Each row is a point on a tangle of strands that fork, close into loops and nearly touch. The rows are in no order.
In the rows, 100 means zero.
Points whose rows are less than 139 apart are linked; no others are. Some points are linked to none.
Z186: [ 98  98  68  81 136 105 114  89 160 105  85 105  81  88  81  70  93  88
  57 102 115 117  88 141  70  92  89  99 164 102  84 108 114  94  91  77
  97  86  74  95  78  72  97  98  99 100 115  90 100  89 110  76 107  98
 106 117 136 107  71  76  91 112 117 128]
Z573: [ 89 108  70 136 103 102 138  99  94 128  73  69  89 125 101  78 109  95
 101  78  89 107 133  73  94  74  99  83  72 118  92  55 134  85 106 103
  83 105 109  82  83 118 121  64 112  87  86  88 161  77  96 119 101  75
  80  93 111  91 127 100  36  96 107  83]
Z161: [131 104  94  95 125 105  67  51 114  70  90 135  89  99 113 128  80  93
 107 127  93  86  67 124 105 115 104 113 132  92 148  99 112  65 118  81
 134  77 131 140 116 110 109  63  93 115  96 120  78 122 136  74  92 111
 156 113 105 132 116 112 108  96  86 108]
Z9: [126  94  54  81 132 103 102  95 132  82  94 113  78  84  84  86 100  75
  38  97  97  87  87 142  67 101  96 115 121  81  88  93 126  97  85  88
 112  55  86  98  90  91  72  83 102 130 113 102  86  85 104  99 122 106
 114 115 108  95  95  68  84 136 103  98]
Z457: [116  95  87 100 126  80 104 108 124 117 106 101  93 104 114  82  99 109
 112 117  92 114  98 137  93 107 104 107  75  83 105 131 148  95  92  75
 113  94  77  84 105 113 109  85 102  85 119 106  61  60  85 113  83  99
 101  87 141 108  74  79  52  98  70  81]
Z641: [121 112  80 112 125  89 126 113  93 122  85  88  89  87  81  77  85 102
 109  66  78 119  97 105 102  67 103 113  73 107 112  56 128  85 102 100
  97 103 109  94  74 112 128  76  81  81  92  82 140  83 104 116 122  88
  91  82 109 105 125  94  65 116 100  92]
Z878: [ 74 103 133 103  75  70 100 101  93 124 118  50 108  99  97 105  91 119
 115  83  96  95 107  57 142  92  94  95 114  72  98 128  69 126 102 116
  75 104 132 121 126 101  97 100  98  90  98 108 123  77  99 125 129  96
  94 111  92  72  94 112 111  78 118 101]
Z228: [137 106 165  76  96 102  95 129  29  89 134 144 125  93  81 108  94  83
  91  55 121  76  82  73 110 119  79 128 109 104  98  93 112 111  75 119
  97 116 120 100  76  73  74 106 109  76 110  88 102  99 105 137 126  87
 104  98  72  97 122  69 105 148  77 114]
Z51: [108  83  96 108 111  81  81 103 119  82  98 126  90 107 110 118 104  72
  92 111 122 104  86 112 102  96 100  85 127 101 111  96  98  83 105  96
 113  79 100 104 102  85  90  79 104 103  91  83  87 108 110  76  82 107
 112 115 106 112  84  88 102 116 107 122]
Z459: [ 82  92  72  80 105 124  81 104 118  82  93 100  81 124 127  77 128 108
  80 127 102  96 111 114  92 119  98 102 133  88  61 150 101 122  95  89
  66 101  81 111 101 110  69 126 119  90 102 117  94 100 106 106  91 104
 114 102 127 100  72 109 110  67 111  89]
Z38: [100  91 150 103  76 104 104 114  58  97 135 113 159 111 104  96 109  73
  97  91 127  87 130  61  81 101  86  70  96 119  70  92  96 129  98 131
  71 147  81  87  99  77  72 130 122  83  93  98 113  91  68  82 113  92
  69 108  55  77 104 100 102 120 105 100]
Z575: [ 83  54  78 100 120  98  54  63 133  83  78 139  70 103 131 103 112  68
  69 135 128  99  93 151  86  95  93  76 165 121  88 104 109  99 104  85
 118  71 113 131 113  99  80  73 121 110  94 112  83 124 119  83  78 100
 129 125 116 115  68 100  94 100 111 122]
Z195: [ 63 101  73 114  89 154  92  60 109 103  54  87  68  95  96 116 105 114
  52 114  94 102 139  95  94 103 107  96  96 112  95 114  87  99 109  88
  93 101  98  90  96 113 113 118 127 144 102 115 108 124 113  78  91  93
  97 105 104  86  88 100 118  69 115 101]
Z681: [103 107 126  80  74 109 119 122  85  99 126  78 126  89  76  96 105 112
  93  82  69  85  99  75  96 109 104 112  83  87 100  99  75 118  95 107
  97  86  98  94 107  86 100 119  73 116 103 103  92  91  70 106 130  97
 100  77  88  78 102 103 128 110 103  86]
Z553: [ 55 107 121  90  72 109 100 106 128 117 108 113 123 145 107 118 111 115
 118 148 136 112 133  67  83 116  97  75  78 115 101 100  67 101 103 102
  99 122  65  63 113  91 100 134 101 109 103 118  69 125  91  58  83  86
  77  97  99 117  81 126 104  57 100 109]
Z726: [ 99  67 108 103  93  76  87  97  83 116 104  67 101  73 103  94  99 106
  75  72  84  92 101 105 117  90  91  89 122  90  92 131  97 138 101 112
  83  95 136 124 114 101  82 102 101  95  92  96 114  67  90 130 126 105
 104 116  98  60  94  93 111 101 113  93]
Z282: [107  80  87 105  79 107 117  98 109  78 131  82 137  84  99  86  99  92
  96 100  77  80 104 107  64 103 114  93  86  94  82 101  85 120 114 102
  90  89  87  84  99  86  84 120  89 136 112  82  84  91  60  79 103 105
  88 108  71  81  99 112 134 126 110  89]
Z278: [103  79 102  95 110  60 100 117 128 104 118  91 108  86 112 106  86 115
 105 119 110 116 101 128 110  93  86  89  99  88  94 141 105 115  84  83
 102  88  69  86 118  99  85 112  99 103 123  96  53  81  82  93  86 106
  91 101 117  86  44  89  96  97  88  96]
Z893: [133  87  63 103  99 108 112 116  67  94 118 101 113  96 115  64 107 101
 132  97  57  84  87 128  66 106 119 122  44 105  96  76 142 109 128 104
 110 109  86  80  93 135 121  84  88  81  94  99  86  88  69 131 104 102
  98  89  84 121 132 116  76 115  84  73]
Z742: [117  82  84 106 106 113  80  78 104  85  78 123  92  97 101 115  86 115
  92 114  69  89 102 120  99 105  93 111  96 103 126  93 114  79 105  88
 129  71 120 123 114 146  97  76 100 132 106 122  83 114 112 100 102 104
 135 105 113 114 106 123 100  80  80  82]
Z666: [ 66 102  82 102  67 117 109  70 143 131 115  53 112  83  93 106  93 106
  91 124 114  95 109  85  84 119 122  87 101  76 105 145  95  88 121  81
  96 114 109  68  96  49 134 113 103 109 133 104  65  71  99  70  85  88
  81 133  92  96  96 107 100 100 112 104]
Z328: [ 82 135 100  93  64 155 145  96  96 102 129  73 136  97  80  91  97  93
 103  89  80  99 115  53  54 122 126 115  79 108  95  92  68  88 117 103
  83 117  71  50  88  58 120 121  89 109 113  86 101  92  80  60  97  92
  81  95  70 111 133 105 113 119 105 100]
Z874: [107 147 114 115 109  71 146 145 116  90 115  92  83 113  94 104  94  94
 125  95 113 129  92  74 140  92  97 123  80  88 103  83 102  74  66  98
  81  96  73  80  99  98 100  98  95  78 110  79 114  77 110 102  92 101
  87  87 122 102  94  69  61 106 102  97]
Z502: [ 92 125  92 127  79  79 125 133  78  83 107  75  94  99 111 106 127  85
 130  94 113 104 108  62 120  86 125  88  45  91 102  54  94  94  97 116
  91 112  73  71 119 101 131  89 101  92  81  83 139  97  90 104  87 110
  73  88  65  88 128 101  73 102 114  65]
Z612: [ 74 134 155 107  55 132 118  86  67 113  98  65 126  69  69 124  75 129
 126  88  95  95 106  48 124  94 110 115  92  91 118 112  53 107 110 101
 114 120 103  81 114  91 137 143 104 107 120 118 105 123 123  95 108 105
  83 105  74  93 101 121 143  97  96  94]
Z353: [ 93 103 112 112  89 101 116 111 104  97 101 106 108  83  89 119  78 112
 104 109 100 118 124 100 112  87  88 101  79 103  95 117  87 105  83  90
  93 103  60  77 103 107 101 138 110 115 115  89  75 105  95  74  89 101
  76  98  99  88  65  92 110  98  92  96]
Z696: [ 96  87  91 118  87 105 117  75 140 121 107  72 106  90  97  94  73  98
 116 108  99  95 100 107 105  96 107  92 120  81 112 136 123  65 118  84
  94 102 102  83 104  91 127  82 113  97 122  80  79  56 101  80  79  98
  96 134 108 100  82  94  77 114  96  98]
Z654: [ 90  87 132  98 106 102 101 120 126  78  89 124 110 102  64 121  61 118
  89 108  99 124 109 111 133  63  57 106 149 130  85 102  72 104  87  86
  97  83  99 121  90  96  68 125  91 119 126  97  88 144 133  82 119  91
 120 115 135 107  60 104 138  94 107 133]
Z935: [ 75  98 127  83 104  86  68 115 105 105  96 150 100 168 128 115 128  96
 105 126 132 112 105  80  99 121  77  85 112 125  98  91  94  94  95 109
 114 103  92 104 106  97  69  90 105  76  84 121  80 128 107  95  77  82
 114  87 129 135  91 108  84  74  90 126]
Z201: [ 91  74  92  92  87 109  67  54  86 101  95  85 103  45 112 100 106 114
 115 119  90  83  87 131  85 112 132  84  81  93 128 134  96 117 130  96
 133 116 114 114 118 108 140 113  81 113  98 121  74 109  91  78  94 124
 103 105  66 101 110 129 135  74 104  91]
Z854: [ 60 100 106 104  94  92  92 101 132 127  92 124  97 146 108 105 119 102
 125 140 137 128 110  97  80 105  89  68 116 133  98  98  86  79 110  92
 105 127  66  80 101  84 115 103 103  77  94  86  80 118 100  72  63  85
  80 100 117 132  74 112  75  71 106 125]
Z214: [ 88  98 106 123 105  65 103 138  88 104  90  92  76 116 109 104 124  81
  87  73 120 115 110  79 130  77  89  80 102 103  78  62  99 109  82 122
  80  84 109 113 118 116  81  80 108  93  66  91 147  89  88 125 108 102
  90  96 103  67 104  83  75  98 128  98]
Z106: [ 97  97  90  95 131 105  64  93  91  74  74 146  40 117 129 111 115  85
  87 120 119 114 106 122 133 109  81 120 117 108  88 115 130  92  73  82
  93  77 102 130 103 133  86  86 140  92  99 118  94 118 136 114  71  97
 122  87 136 113  80  75  78  86  87 101]
Z870: [115 125 101 100 104  87 111 151  74  94  99 106  90 102 100  96 136  94
  88  73 106 111 102  72 105  93 105  94  66 105  90  48 101 112  78 121
  83 110  87  90 101  99  99  95  84  93  71  98 138 101  79 119 116  99
  83  67  84  70 122  86  84 106 120  82]
Z606: [122  76  58 112 104  75 105  99 114  99 116  79 113 107 118  79 109  89
 128 113  77  89  80 129  71 105 129  86  47  88 116  74 136  90 129 100
 132  92  91  83 105  95 119  54  73 103  94  98  87  75  60 110  89 105
 102  93  94 110 134 113  71 115  94  82]
Z210: [ 96  56  95 115  86  92  98  79 118 108 124 102 147  93 111  86  96  94
 106 117 108  86 106 120  57  96 107  58 104 123  93 113 107 103 136  98
 105 126 107  76  85  72  93 113  96 110 114  78  66  90  72  58  83  95
  87 126  78 102 101 122 110 116 101 109]
Z875: [119  85 122 103  86 114  77  97  50  78 101 141 109 119 110 118  94 104
 117 103  80  72  99  85 102 118  85 117  81 110 126  88 110  82 104 114
 132  96 123 118 108 145  86  82 119 105  99 107  88 116 106 122  97 101
 127 102  97 133 129 118 103  85  61  86]
Z391: [145 116  98 103 112  95 131 131  56  82 110 103 103  62  71  89  86  99
 117  57  75  95  73 115 105  70 108 124  72  97 111  34 104  87  94  94
 109  84 114  99  82 108 129  88  79 104  89  79 139 118 110 125 124 111
 104  76  81  99 130  91  98 148  97  75]
Z402: [ 73  74  87 114 116  96 105 104 142 110  64 136  90 110  85  93  87  97
  80 107 120 135 122 132  87  66  67  77 148 147  78  59  84  93  94  89
  98  85  86 100  79 115  95 101 100 122  99  81 109 140  91  77  94  77
  90 103 133 103  54 109 104  90 114 132]
Z782: [ 67  90  46 134  61 148 106  37 119 101  78  55  83  91 106  95 113 113
  80 122  99  77 126  96  67 111 127  81  95 116  95 116  98  99 134  90
  83 111 105  81  94 100 115 118 132 142 116  92 112 107 104  73  71  92
  77 118  83  85 106 117 111  89 127 101]
Z101: [131 112 117 101 120  83  98  95  89  84 116 113  91  85 109 127  82  96
 114 116 102 106  90 106 119 121 104 126  59  80 130 133 131  85  83  79
 120  93  88  84 104 102 114 100 105  93 120 104  49  70 103  97  74 111
 111  84 114 110 101  66  77 114  63  81]
Z346: [ 79  97  88 116  63  99  89  53  89 121 102  43  99  57 105 109  93 119
 137 105  94  81  97  91 118 105 137  95  85  65 124 128  78 114 128 107
 101 111 130 103 121 102 150 105 102 110 110 104 110  96  96 101  92 113
  80 119  52  83 110 132 128  88 112  94]
Z256: [ 52  81  93 112  63  80  85  79 140 138 107  59 110 101 106 126 112 111
 100 125 150  95 102  69  91 108 122  58 100  93 116 114  70 105 122 108
 104 114 133  85 112  52 121 104  95 117 105 110  90 104  90  84  87  84
  75 123  78  85  94 127 113  82 135 117]
Z990: [130 126 102  75 124 116  97 126  75  69 103 133  80  99  96 109 104  87
  71  86 105  91  92  88 112 129  95 147  97  84  87 113 106 100  65 103
  86  96  91  96  80  98  71 108 101  91 102 101  88  98 112 119 104 103
 112  82 105 102 117  58 110 120  89  91]
Z474: [117 111  80 104 109  76 115  86 142  99 106  69  90  85  95  86  71 107
 127 104  79 101  75 121 124  84 111 115 117  65 124 111 109  81 102  84
 100  76 100 106 113 116 118  81  83 100 112  89  97  73 106  92 101 111
 110 108 113 104  87 105  92 110  98  97]
Z187: [119  78  51 102 145  61  77  72 126 136  71  97  74  88 118  71 106  84
  94 102 101 104  89 163  86  79 114  81  98  97 108  88 153 109  98  83
 128  80 113 119 104 114 112  49  96  97  92 116  97  70 103 126 110 103
 112  92 116 104  99  97  45 105  98  79]
Z829: [ 83  77  79 103 113  84  84  75 122 126  72  76  79  80  95  86 107  98
  70  82 106 104  91 118 100  84 106  82 147  99 103 109  92 115 108 104
  93  90 132 125 102  92 102  91  92 105  82  92 126  87 108  99 118 100
 105 115 107  82  99 105 104  94 133 121]
Z79: [ 88 145  83  85  84 151 124  89 109 104 109  66  95 117  86 100 108 103
  89  96  73  91 109  60  85 138 124 131  75  75 103 118  82  81 105  96
  81 103  94  74  95  87 119 101  92 106  98 109  95  84 100  87  99  94
 103  94 105 113 135  92 110  89  96  82]
Z259: [ 90 133 103 113  92 163 106  76  77  78  66 111  88  91  88 125  88 105
  87 103  89 106 119  81  98 110 107 123  82 117 110 110  84  78 110  92
 111 121  88  85  82 115 122 127 124 116 100 108 109 132 133  73  79 108
  99 103  98 116 107  95 126  84  86  94]
Z978: [124 105 154  99 109  58  88  90  66 104 114 101 107  75  84 116  63 108
 124  79  89  90  78  99 151  91  89 113 113  78 132 117  87 100  92 101
 119  97 154 135 110 108 110  93  89  91 100  97  91  87 126 119 116 116
 124 101  99 103 108  91 116 109  78 101]
Z102: [122 142 145 102 100  70 127 125  89  71 136  97 113  90  84 122  92  99
 158 101 109 104  62  83 133 108 112 119  76  74 137  84  80  76  84  98
 120  89  94  97 117  88 124 107  85 106 109  81  99 105 107  97  83 124
 106  87  87 113 115  86 114 126  84  89]
Z845: [126 137 135  77 122 108  97 134  70  52 109 126  97  87  77 137 105  92
  78  92 110  92  82  95 130 120  96 131  96  85  88 102  67 113  62  93
  99  82  90 108 103  77  77 128  96 128 108  99  81 129 122 108 103 123
 116  83  96  87 105  56 150 126  96  88]
Z412: [119 106  85  82 106  64 101 102 116 107 127  67  98  78 102  89 109  92
 104 105  80 106  67 131  93 116 132  99  57  58 117  95 108 109  98  97
 130  89  90  91 111  70 123  84  51 104  98 111  81  68  61 107 107 120
 103  70  92  92 112  94 100 124 100  91]
Z212: [ 82 106  65  72 133 111  91 107 128 127  78 128  88 123  97  81 129  90
  41  93 128 120 100 123  51 122  81  76 139 122  66  93  99 103  92  92
  97 108  84  92  62  64  84  90  97  93  96 102 101 103  91 101  96  79
  94  99 134 100  95  84  84  89 112 129]
Z331: [ 88 120 120  93  87 161  92  83  81  88  92  98 129  92  95 121  98 102
  88 103  90  79 112  80  79 110 118 109  96 108 104 122  60  99 130  92
 108 115 106  88  92  76 107 141 108 122 100 121  81 140 127  72 108  98
 114 122  89 122 115 118 162  76  94  95]
Z213: [112  96  90  92 101  52 103  74 139 111 124  51  97  73 101 114  75 102
 121 107 100 102  70 115 125  98 127  91  89  36 130 115  86  95 101  93
 125  73 120 115 131  82 130  69  66 121 115 112  89  72  84  97 102 117
 104  97  84  83  94 106 113 103 105  98]
Z702: [ 73  77 103 113 114 105 103 128 107 102  58 123  78 107  77 105  86 105
  62  88 101 127 137 110 122  69  52 102 125 144  58  73  93 112  79 103
  92  71  97 123  86 133  63  93 113 122 106 103 129 133  96 117 108  83
 100 101 138  82  70  94 100  82 105 123]
Z388: [115  60 102  93  86 117  88  92  70 118 126 133 158 110 116  80 103  99
 106  98  87  72 111 114  41 117  92  81  81 133  87 101 124 106 133 117
 111 130 104  89  80  98  77 103 102  89 108  91  68  95  68  97 102  86
  90 115  67 115 127 132  91 111  75 108]
Z692: [ 81  58 114 117  82 125  74  79  84  98  81 121 115 101 112 107 100 101
  98 108  93  94 111 100 103  80  84  85 142 134 100 101  89  95 129 117
  98 114 130 118  92 113  91 109 114  98  90  94 113 128 118  95 102  94
 116 131  99 116  96 132 127  79 106 114]
Z892: [131 110  84  69 121  99 106  89 119 122 101  91 105  94  83  55  79 113
  94  74  54 100  64 129  85  99 100 126 144  87 107 102 117 100 104 103
 106  96 125 124  78 102  89  81  61  67 103 107 110  81 100 123 143  93
 117  97 121 112 106 116 100 119  95 117]
Z2: [ 99 155 178  97  79 108 129 108  60  90 122  87 136  89  63 120  92 106
 146  83 118  92  81  53 124 113 108 122  87  93 130  84  52  84  98 103
 121 112 112  96 122  81 131 128  97 108 106  95 116 122 123  95  98 120
 100  92  77 113 126  95 133 117  84  85]
Z814: [106 106  90 111 118  87  57  64  82 108  71 109  66 119 124 122 113  62
  92 101 106  93  95 102 116 106 114  85  92  87 117  82  88  86 113 109
 115  91 146 138 110 112 115  54 108 108  52 107 118 106 129 104  90 112
 118 100  86 119 141  96  98  78 100 104]
Z932: [141  99 107  93  92  96  94 107  54  84 124 126 121  97 108  78  96 108
 155  87  65  73  69 115  91 110 104 124  78 102 128  73 113  92 117 111
 124 107 114 113 105 144 114  84  89  81  91  96 104 113  88 136 102 115
 119  89  79 131 139 128 107 110  70  86]
Z382: [124  73  95  77  96 118  75 107  75 129 112 137 117 115 106  84 102 102
  87  75  84  85  87 114  57 115  77 106 110 125  94  98 138  95 109 120
 111 113 118 107  75 106  71  79 103  71 101  95  94  93  87 138 123  71
 104 112  90 113 123 121  74 109  78 117]
Z181: [ 49  83 120 123  72  68  89  95 124 123 102  77  96 133 108 128 112  92
 113 115 145 106 108  57 125  94 107  69 109  96 112  93  63  88 111 126
 104  93 131 108 135  85 105  79 107 107  81 104 118 105  98  93  87  95
  89 120  89  99  88 117 100  79 126 111]
Z29: [108 133  59  89 136 126 122 111 108  70  85  93  45 107  96  92 107  83
  68  99  98  99 102 100 114 110 104 145  92  66  76 109 121  85  72  83
  68  81  85 105  88 115  97  93 110  98  94 104 115  87 126 111 103 115
 113  86 121  97 106  48  87  99 101  73]
Z358: [108  85 157  84  99  64  97 133 116  78 129 120 144 101  83 129  69 110
 113 114 114 107  86 109 127  72  75  85 126 103 104 108  75 114  81  86
 110  86 101 101 100  63  73 127  84 110 123 101  60 127 122  75 114 110
 115 112 109  96  58  97 142 113  95 127]
Z208: [ 74  90 142 113  59 132  94  74  73 111  90  85 137  93  92 112  93 118
 111  98  89  76 111  60  99  88 104  84 102 112 122  98  66  99 134 117
 119 119 127  94 107  99 115 117 104 114  97 108 117 126 108  86 110  96
 103 119  77 102 112 136 144  81  99 102]
Z134: [138  74 106 101 108  78  98 117  94 137 118 110 124  93 100  71  78 110
 113  69  76  95  79 126  89  87  91 114 107 107 107  95 139 102 112 117
 115 102 127 112  95 116  85  71  92  73 103  93  98  62  78 143 130  88
 111 101 108 106 100 109  72 125  81 102]
Z403: [ 81 109  48  98 115 120 108  85 130 125  77  84  73 128 105  66 133  88
  77  91 109 107 106 110  59 118 104  81 117 108  80 100 122  85 106  91
  75 110  92 101  78  76 112  77 107  87  87  86 127  79 101 101  81  93
  94 106 118 102 115  81  66  93 117 111]
Z255: [151 101  81  78 123  92  91 111 113  96 105 149 102 107 103  80  88 115
 124 102  89 105  57 152  81  95  93 117 120 123 125  80 135  80 100  97
 130 104  82 106  80 106  85  88  81  74 112  95  85 122 108 112 110  94
 112  93 114 135  92 122  86 132  79 134]
Z85: [142  97  71  68 134  85  69  65 120  92  96 129  85  89 113  87 100  99
 108 124  87  91  54 156  81 114 113 104 121  88 135 103 137  90 106  90
 148  96 100 128 104  95  97  67  81  82 100 122  72 101 117  96 105 116
 132 102 104 129 104 112  83 119  82 120]
Z560: [ 85 109 136 112  71  92 101 122  64 102 110 106 122  99 115 103 115 102
 126 110 131 110 125  66 112  95  98  73  75 112  82 103  92 126  95 126
  78 152  61  80 118 105  98 136 120  77  86  97 113  99  72  90  80 103
  58  93  62  79  86 106  98  94 109  95]
Z110: [ 84 117 139  88  80 118 109 122  81 109 114  93 132 108  89 104 114  94
  73  76 113  96 115  51  92 111  96  91 105 100  85 103  79 108  98 123
  84 127 105  81  98  62  89 119  96  88  86 104 110  82  90  90 119  87
  92 102  87  87 119  88 115 103 114 106]
Z329: [ 75  56  94 104 102 109  52  77 103 102  84 133 101 121 149  91 128  87
  92 127 120  98  98 129  81  94  81  68 165 131  77 114 107 104 125 102
  92 110 125 124  87  88  79 102 112  68  88 103  92 130 125  97  89  89
 119 136 115 127  86 121 107  75 112 132]
Z199: [ 93  89  44 124  90  75 107  77 124 111  92  40  74  91 117  69 118  98
 114  90 104 103  91 115 100  89 126  82 112  85  98  97 107 121 109 101
  62  96 112 119 111 108 111  92  98  99  88  80 144  70  87 121  98 102
  84 103  88  78 108 121  89 100 141  93]
Z885: [ 84  87  78 104 107  83  55  43 112 119  73  81  70  84 114 123 109  94
 102 123 113 102  93 115 103 107 132  71  83  85 137 110  95  98 121  96
 123  99 130 131 127 104 140  79  91 117  72 122  97 111 107  85  86 117
 108  98  77 100 113 113 106  63 110  98]
Z454: [ 92  79  60 139  79 119 130  88  98 101  81  65  96  94 107  81 107 117
  94  90  72  92 130  94  79  71 102  89  71 124  94  75 122 109 117 100
  81  92  93  73  92 133 109 100 112 123 106  86 140  88  75 116  98  79
  79  93  98  71 110 116  78 105 113  78]
Z976: [ 80 111 111 105  67 141 142  87  97 100 117  88 144 107  82  92  86 108
 104  98  91 103 149  58  67  98 106  93  81 117  85  82  72 119  99 107
  67 124  60  55  93  93  96 148 112 123 117  95 108 116  72  59 108  82
  57  88  74  86 103 116 116 102  99 100]
Z330: [ 97 101  83 113  84 150 131  98  79  96  84  93 113  99  93  86  98 116
  91  86  73 105 143  79  69  88  91 107  68 131  77  82 102 117 100 111
  69 122  64  66  77 132  93 131 117 109 105 100 140 108  68  98 104  85
  70  78  82  77 100 111  99  95  97  90]
Z108: [103  61  73 110 127  94  69  89 114  95  66 154  60 105 131  97 106  80
  90 117 114 111  98 160 102  80  81  96 133 130  90  82 137  91  88  89
 119  65 100 130 102 137  83  61 121  97  95 106  93 124 114 120  80  90
 115 103 128 120  65 103  66  96  88 103]
Z64: [136 107 124 127 120  65 119 128  78  82 118 112  91  81 104 117  76  82
 118  85 116 105  94  96 142  85  94 126  78  94 112 100 129  89  79  95
 102  87  87  82  98 103 102  91 117  86 114  69  89  73 110 114  89 104
  97  97 109  98  86  49  73 139  76  90]
Z444: [113  89 144  93 111  83  92 125  73  71 115 120 113  82  83 145  77  90
  73  86 112  95 104  97 134  91  75 106 112  94  83 117  76 123  75  94
 101  73 105 103 107  68  72 118 108 125 118  89  69 115 125  88 107 111
 110 118  98  76  76  53 140 124  96 113]
Z298: [ 94 135  76 105  83 100 125 108 106  88 112  63  85 131 107  94 116 102
 126 100  80  90 106  62 108 113 123 111  56  64 109  85  86  89  98 105
  84  84  93  86 118 122 116  82  90 102  90 106 118  84  89 112  93 101
  96  79  96 103 133 105  88  81  99  67]
Z178: [142 117 125  72 119  64  90 115  76  93 111 116  95  85  78 102  90 131
 124  90  75 102  56 128 129 107 102 123  86  90 134  89  98 109  72  98
 134  89 128 144  98 120  99 115  69  95  98 118  91 122 113 134 122 122
 121  65 107 101 105 105 114 111  84  94]
Z427: [ 67  85  89 133  94  77  78  69 115 117  85  85  72 151 135 120 130  63
 110 114 129  98 106  81 113 110 110  57 107 100  95  89  91  78 116 117
 100  96 141 119 124  97 103  47 124  97  60  94 125  93 104  98  62 102
  95 114  97 104 121  98  71  81 119 106]
Z97: [ 94 118  48  88 126 135 124 104 112 114  76  78  61 105 103  59 123  95
  62  87  95 105 117 110  80 110  99 116  89  92  59 110 140  99  83  89
  56 110  85  89  73 107 107  96 102  80  92 105 130  66  90 124 100  97
  88  83 118  76 107  69  69  95 108  73]
Z249: [115 118  93 103 103 109 107  98  80  91 109  87  90  92 103  86  95  74
 118  77  96  92  83  92 102 113 117 122 112  82 107 113 100  86 113 107
  80 120 103 108  85  90 120  89 100  61  79  71 122  84 118  97  95 109
 103 111  84 118 128  84 105 117 103 109]
Z381: [ 70 102 125 125 106  86 113 121  85 124  68  84  78  91  83 109  87 116
  82  73 103 128 129  73 143  64  66  92 108 123  72  89  97 116  80 114
  83  97 102 116 104 127  86 100 112  93  99 101 144  99  97 125 117  87
  77  94 122  58  76  83  82  79 118 112]
Z409: [105 130 119  93 106  70 133 151 126  94 120  85 102 117  86  87  99 120
 110  88  94 120  90  79 117  87  85 110 112  93  81  99  94 107  73  99
  78  86  66 102 112 106  64 106  81  77 115  95 111  86  84 115 118  95
  95  83 131  85  65  91  83  99 106 106]
Z410: [ 98 104 185  85  87  98  96 134  55  93 121 113 139 116  81 115  90  87
  85  75 127  88 108  49 129  96  69 100 123 106  90 102  88 112  92 124
  93 113 125 105  99  67  75 118 106  78  97 113 111  98 120 110 134  93
 117 114  99  97 111  80 116 110  97 116]
Z514: [ 98 120 138  98  98 125 119 117  76  88  89 127 118 103  73 119  77 123
 103  96  92 114 116  74 108 101  78 124  81 129 103  95  90  90  82 103
 112 115  80  92  82 118  93 141 110 108 112 102  97 121 114  86 100  97
  94  84 112 116 100 101 114  97  78 101]
Z100: [ 84 101  85 100  89 105  81  99  89  88 104  80  81  99 130 110 122 102
 104 114 108  88 105  87 121 121 117 106  93  69  91 150  87 114 102 105
  78 107  96 106 120 113  95 112 119  96  85 112  97  93  99 106  81 122
 104 102  91  88  96 102 118  73 105  77]
Z981: [125 113 115  64 106  95  89 146  74  94 107 129 100  99  94  87 116 130
 121  89  83 110  76 110 106 111  93 123  86 112  98  95 103 126  77 111
  98 121  84 122  92 125  84 134  77  73  89 119  94 119  90 133 122 108
  99  60 103 102  98 118 113  90  98  98]
Z584: [105 101  96  84 121 105 109 127 131  82  90 151 102 117  72 109  88 101
  75 102 110 129 105 127  90  84  75 104 130 124  89  60  67  99  74  94
 101  82  79 105  75  91  69 122  91 128 103  90 104 160 108  72 115  95
  97  89 118 105  71 105 132 104 108 140]
Z536: [ 75 102 106  99 112 120  92 110 100  92  80 110  76 130 106 108 100 117
  85 116  94 109 132  93 129 107  75 114 103 100  72 140 110 101  76  84
  81  94  93 111 104 135  72 105 133  98 114 123  82  94 112 116  79 100
 113  90 148  95  70  85  83  64  79  83]
Z840: [123  85  45 101 131 105 115  71 123 104  79  80  75  63  94  73  90  91
  64  97  73  84  96 143  84  82 107 118  88  83 103  89 148 100 102  74
 112  63 103 105  97 120 113  74  94 126 108 108  96  67 106 106 126 100
 115 102 106  95 105  82  68 125 100  66]
Z548: [112 113  86  58 106 102  84 132 109  70 114 113 102 117 111  86 123 121
 103 119  81 100  86 116  92 117 105 112 109  85  80 126  87 137  91  99
  84 107  63 106 100 102  67 139  82  83  94 123  84 121  87 112 112 115
 101  79 110 103  78 120 132  85 106 103]
Z789: [ 74 109 117 102  72  92  97 111 105 104 126 105 126 107 119 116 117  88
 127 131 151 107 118  73  92 111 117  65  79 103  82 118  76 106 111 113
  84 150  65  63 104  60 111 134 109  82 103  87  76 106  84  58  69 103
  57 106  60 102  94 105 104  91 111 113]

A piece is two or more points that can be reached from each other along the links. Count, over all rows, the pieces, the separate loops (a circle has one, a figure eight two, a Y none), the forks (points with three links) and the tips (points with one).
pieces | 5
loops | 0
forks | 5
tips | 15

A tip is a point with one link. Name the tips that can be reached along the links from each point below, in the order of the rows.
Z654 | Z391, Z187
Z213 | Z346, Z255
Z681 | Z228, Z935, Z892
Z829 | Z878, Z199
